Each scene shows the same named points in several views. A view is turned or mirrored, shifted and resized as a whole, has a little noise and may leave points out.

Scene 1
View 1
rit: -11 -1 -5 6 5 19 1 12 0 3 -7 8 4 3 4 4 -1 7 -1 17 4
Pudo: -8 2 -5 3 -7 9 -10 13 0 1 8 -1 -11 -10 1 -7 -8 4 4 1 -6
gotam: 2 2 -7 9 6 6 -6 3 4 1 4 0 -12 3 1 2 -2 4 1 2 -1
Vagel: -7 6 -6 -1 -5 19 -4 12 -5 7 -6 11 15 -14 -3 1 4 10 -2 17 4
savep: 0 5 -5 -7 -3 12 -5 0 14 -4 9 -2 -14 1 4 -17 -10 12 9 0 -5
Ror: -19 -7 -5 14 -4 6 -10 23 -6 0 9 -3 -19 -5 6 1 -14 -6 2 0 -9
peruv: 13 14 -8 -10 -9 7 -12 -5 11 1 12 -2 -8 -13 -5 -18 -2 16 6 -6 -5
Fubel: 1 11 -8 4 -10 7 -14 13 -11 11 4 5 5 -28 -11 0 5 3 -4 3 -2
libol: -25 -2 -4 2 -9 20 -4 28 -11 4 -3 9 8 -13 4 1 -7 2 0 17 0
lora: -5 -6 -6 17 16 10 1 5 7 -1 -2 1 -17 19 7 10 -3 1 0 8 1
riba: -13 -1 -4 -3 -3 18 -3 11 5 -2 2 4 -4 0 7 -9 -9 10 6 10 -2
raf: 6 7 -6 -4 0 9 -6 -3 12 -1 8 -2 -13 1 1 -12 -5 12 6 -2 -3
topo: 5 11 -8 0 -5 10 -10 6 -4 9 -1 7 8 -17 -8 -1 6 9 -3 7 2
deta: -6 -2 -5 3 1 7 -5 5 12 -7 12 -6 -26 9 8 -10 -13 6 8 -4 -8
Rig: 18 22 -8 -19 -12 14 -10 -8 8 6 4 6 12 -21 -11 -20 7 23 4 3 2
kud: 1 3 -6 6 3 7 -7 4 7 0 7 -2 -15 2 1 -3 -4 5 3 0 -3
bil: -5 -4 -5 8 11 10 0 3 11 -5 4 -2 -20 17 9 -1 -8 5 5 4 -2
libi: -5 -3 -7 15 0 -3 -12 12 2 -3 16 -10 -32 0 3 -2 -12 -5 4 -11 -11
Kav: 1 3 -6 3 4 11 -4 3 7 0 3 1 -10 4 2 -4 -3 8 3 4 -1
surog: 4 17 -9 -1 -16 10 -17 16 -18 17 -1 10 21 -41 -17 0 11 6 -8 7 1
Finod: 1 8 -8 2 -2 13 -6 6 -1 6 -2 6 5 -10 -4 -1 3 8 -1 9 2
View 2
libi: 0 -15 5 -2 2 -13 7 -3 7 6 -8 -3 10 3 -3 -2 0 -13 -9 9 2
topo: 12 4 -2 -3 2 -2 -14 -4 3 0 10 5 -4 -9 3 9 -10 7 12 0 -4
Fubel: 5 3 1 3 -3 -5 -16 -7 5 2 10 6 -3 -4 0 9 -5 4 20 6 -5
Finod: 11 0 -3 -4 6 -2 -9 -3 2 -2 7 1 -2 -10 4 6 -10 10 9 0 -4
peruv: 14 -4 -2 -13 -11 3 -12 -5 11 2 6 -2 -6 -5 4 7 -1 -5 -6 -10 3
bil: 11 -14 -2 -10 15 -6 11 0 2 -1 -7 -6 8 -8 5 -4 -11 2 -14 -1 1
deta: 5 -17 0 -10 2 -5 9 -3 7 1 -8 -8 7 0 2 -4 0 -8 -15 -2 4
Kav: 12 -7 -3 -9 8 -3 1 -2 3 -1 0 -2 2 -8 5 1 -9 4 -5 -3 0
Rig: 20 6 -6 -14 -12 9 -23 -6 8 -2 15 1 -14 -11 7 13 -5 6 5 -16 1
libol: -4 -8 -5 5 13 3 -2 -5 -1 -10 1 -7 2 -4 3 -2 -1 21 23 7 -8
kud: 10 -8 0 -8 6 -6 2 -2 4 1 -1 -2 4 -6 3 1 -7 -2 -6 0 1
rit: 8 -6 -4 -3 19 -1 1 0 -3 -7 1 -3 3 -11 6 0 -12 18 8 2 -6
gotam: 11 -6 0 -6 9 -8 2 -1 2 1 -1 0 5 -8 3 2 -11 0 -5 2 -1
riba: 5 -11 -6 -7 9 5 1 -3 2 -7 -2 -10 1 -6 6 -2 -2 12 2 -4 -2
surog: 6 10 0 6 -7 -2 -27 -8 4 0 18 9 -9 -6 -1 14 -5 11 31 6 -8
savep: 10 -10 -3 -12 -1 1 -1 -3 7 -1 -1 -7 0 -5 4 1 -2 -1 -8 -8 2
raf: 14 -7 -2 -13 -1 0 -2 -3 7 0 1 -4 -1 -7 5 3 -6 -2 -11 -9 3
Ror: -6 -15 2 4 8 -9 7 -5 4 0 -7 -5 11 3 -2 -4 1 0 6 12 -3
View 3
libi: -18 -20 -8 0 -3 -5 4 3 -1 9 0 -4 17 10 7 2 -11 -10 -9 5 -5
savep: -13 -7 -22 9 -1 0 7 7 -7 -2 -7 -4 1 -7 -14 0 -6 -7 -8 9 3
deta: -17 -16 -23 3 -8 0 9 1 -8 2 -5 -1 6 5 -6 -1 -9 -12 -11 5 2
Kav: -4 -14 -20 4 -1 4 -3 8 -14 -3 -1 -2 -2 -5 -12 3 -4 -6 -12 12 -3
Ror: -19 -16 -3 -2 -7 3 -1 11 -10 6 -1 5 8 13 11 0 0 0 1 6 -13
Vagel: 1 -2 -10 8 4 12 -13 25 -22 -10 -1 1 -14 -13 -13 6 11 11 1 18 -13
topo: 3 -3 -6 11 12 4 -12 21 -13 -6 2 -7 -4 -18 -13 9 2 7 -4 19 -10
bil: -7 -24 -26 -3 -9 6 0 0 -17 0 -1 3 0 5 -7 1 -7 -12 -16 7 -3
raf: -9 -9 -24 9 2 -1 4 6 -8 -3 -5 -7 2 -9 -17 4 -8 -8 -12 11 3
peruv: -10 1 -19 17 10 -5 7 12 0 -3 -8 -13 3 -19 -21 4 -7 -5 -8 13 6
Rig: 0 10 -18 23 18 0 -1 21 -7 -12 -8 -15 -9 -34 -32 8 0 4 -5 19 4
surog: 2 9 12 17 22 3 -18 36 -8 -6 1 -11 -3 -24 -9 13 10 20 9 23 -17
gotam: -2 -18 -15 2 1 3 -6 6 -13 -1 2 -3 2 -2 -7 6 -5 -6 -13 12 -6
riba: -14 -7 -20 4 -8 9 2 13 -19 -5 -7 5 -9 -2 -10 -1 4 0 -2 9 -5
Finod: 1 -7 -10 8 6 6 -10 18 -16 -6 0 -4 -6 -12 -12 7 3 4 -5 16 -10
Fubel: -2 0 5 11 14 1 -12 26 -6 -2 1 -9 2 -14 -5 10 4 12 3 19 -14
libol: -13 -3 -4 2 -6 13 -9 25 -23 -6 -3 10 -12 0 0 0 15 14 10 12 -17
lora: 1 -30 -22 -7 -9 10 -9 0 -23 -1 6 4 -2 7 -3 5 -6 -10 -18 10 -9
rit: 0 -14 -16 0 -5 15 -12 15 -27 -7 2 7 -13 -2 -8 4 7 3 -5 13 -13
Pudo: -14 -7 -8 6 0 1 1 15 -8 0 -4 -1 3 -2 -4 2 0 0 0 10 -6
View 4
gotam: 1 2 8 -6 7 -8 -5 -1 -12 -16 -4 -6 5 0 -18 -7 3 5 5 -5 -8
rit: 7 8 7 -10 19 7 -8 6 -29 -7 7 -8 5 5 -16 -14 6 16 12 -13 -13
lora: 9 -3 7 -15 3 -8 -12 -1 -19 -28 -7 -5 2 3 -26 -15 10 14 9 -10 -18
Pudo: 0 16 -1 2 11 -4 4 4 -9 -13 8 -2 2 5 -6 -4 5 0 -1 -6 -6
Fubel: -4 15 10 0 17 2 10 5 -8 11 14 -11 -1 0 -9 5 -12 6 0 -10 11
raf: -5 3 8 7 13 -10 -6 -4 -11 -16 -5 -3 15 -1 -6 -6 7 -7 6 6 -10
kud: 0 4 4 -1 8 -9 -4 -1 -10 -19 -3 -4 7 0 -14 -7 6 1 4 -2 -10
deta: 1 7 -3 3 5 -12 -5 -1 -7 -32 -4 3 8 4 -9 -10 15 -6 1 1 -18
Kav: 0 3 7 -1 12 -6 -7 -1 -16 -15 -3 -5 10 1 -13 -9 6 3 8 -2 -12
riba: 3 14 -2 1 18 3 -5 6 -23 -16 8 -1 9 8 -5 -14 16 3 6 -6 -19
Vagel: 1 12 10 -3 25 11 -1 7 -27 10 14 -12 6 3 -8 -7 -2 13 11 -11 -2
libol: 8 22 -3 -7 21 14 4 15 -26 -1 23 -6 -2 12 -6 -9 7 16 4 -21 -9
savep: -4 8 3 9 13 -8 -4 -1 -11 -17 -2 -1 14 1 -4 -7 10 -8 4 5 -12
Rig: -15 6 18 18 32 1 -1 -3 -17 18 3 -11 25 -6 4 1 -7 -10 11 11 6
Finod: -1 7 11 -2 18 2 -2 3 -19 3 6 -9 7 1 -11 -5 -2 8 9 -6 -1
Ror: 8 19 -9 -8 0 -5 7 8 -5 -26 11 0 -9 9 -13 -6 10 7 -6 -17 -11
surog: -7 18 14 2 26 10 15 6 -12 29 21 -16 0 -1 -6 9 -20 9 2 -11 20
View 5
libol: -6 -12 2 1 0 4 -10 -15 8 3 -16 -14 -6 -6 11 -14 -11 -9 2 7 6
kud: 5 -4 -2 0 0 4 -3 4 0 8 -2 3 4 4 2 -3 -1 -1 -2 -1 2
topo: -15 2 -5 3 -2 -1 -9 1 1 13 -12 -4 -5 -1 7 -4 -10 4 -4 -1 8
peruv: -3 2 -6 6 -5 6 -2 8 -3 25 6 -1 9 -3 4 -2 -6 6 -4 -4 10
bil: 14 -13 -1 -2 3 7 -3 5 1 2 -4 7 4 8 0 -2 4 -7 -2 1 4
rit: -3 -14 0 -1 3 5 -10 -3 5 2 -18 -2 -8 2 5 -4 -4 -8 -3 3 10
lora: 10 -12 0 -4 5 4 -6 4 2 -6 -12 9 -3 11 -1 0 4 -6 -2 2 1
savep: 6 -6 -3 3 -2 8 -2 5 -1 16 3 0 9 0 3 -4 -2 -2 -2 -1 8
riba: 4 -13 0 1 0 10 -6 -3 3 10 -6 -5 2 -3 6 -8 -4 -9 -1 3 11
Vagel: -15 -7 -2 2 -1 3 -11 -5 4 11 -17 -8 -10 -4 8 -5 -10 -3 -4 1 13
Pudo: 1 -3 -1 2 -2 3 -3 -4 2 10 -2 -5 5 -1 7 -10 -7 -1 1 2 1
Ror: 9 -5 3 0 2 0 -2 -10 4 -3 -4 -6 6 2 6 -14 -5 -5 7 6 -9
libi: 14 1 1 1 1 -1 1 -1 0 1 4 2 13 7 2 -9 -1 1 5 2 -12
surog: -30 11 -5 5 -5 -7 -11 -7 3 16 -15 -14 -8 -8 12 -9 -20 9 -2 -1 5
Rig: -18 2 -9 7 -8 6 -6 9 -3 32 -2 -5 0 -7 7 0 -10 7 -9 -7 21
gotam: 2 -5 -2 -1 2 1 -6 3 1 3 -9 4 -1 7 2 -2 -2 -1 -3 0 2
Fubel: -17 7 -3 4 -3 -5 -8 -5 2 12 -10 -9 -3 -3 9 -8 -14 6 -1 0 1
raf: 4 -5 -4 3 -3 7 -2 8 -2 16 2 3 7 1 2 -2 -2 0 -4 -3 9

Which points are out of place in each view (at most two, in the order of its rows)? Write - if all are in place.
view 1 -> savep
view 2 -> deta
view 3 -> -
view 4 -> riba
view 5 -> gotam
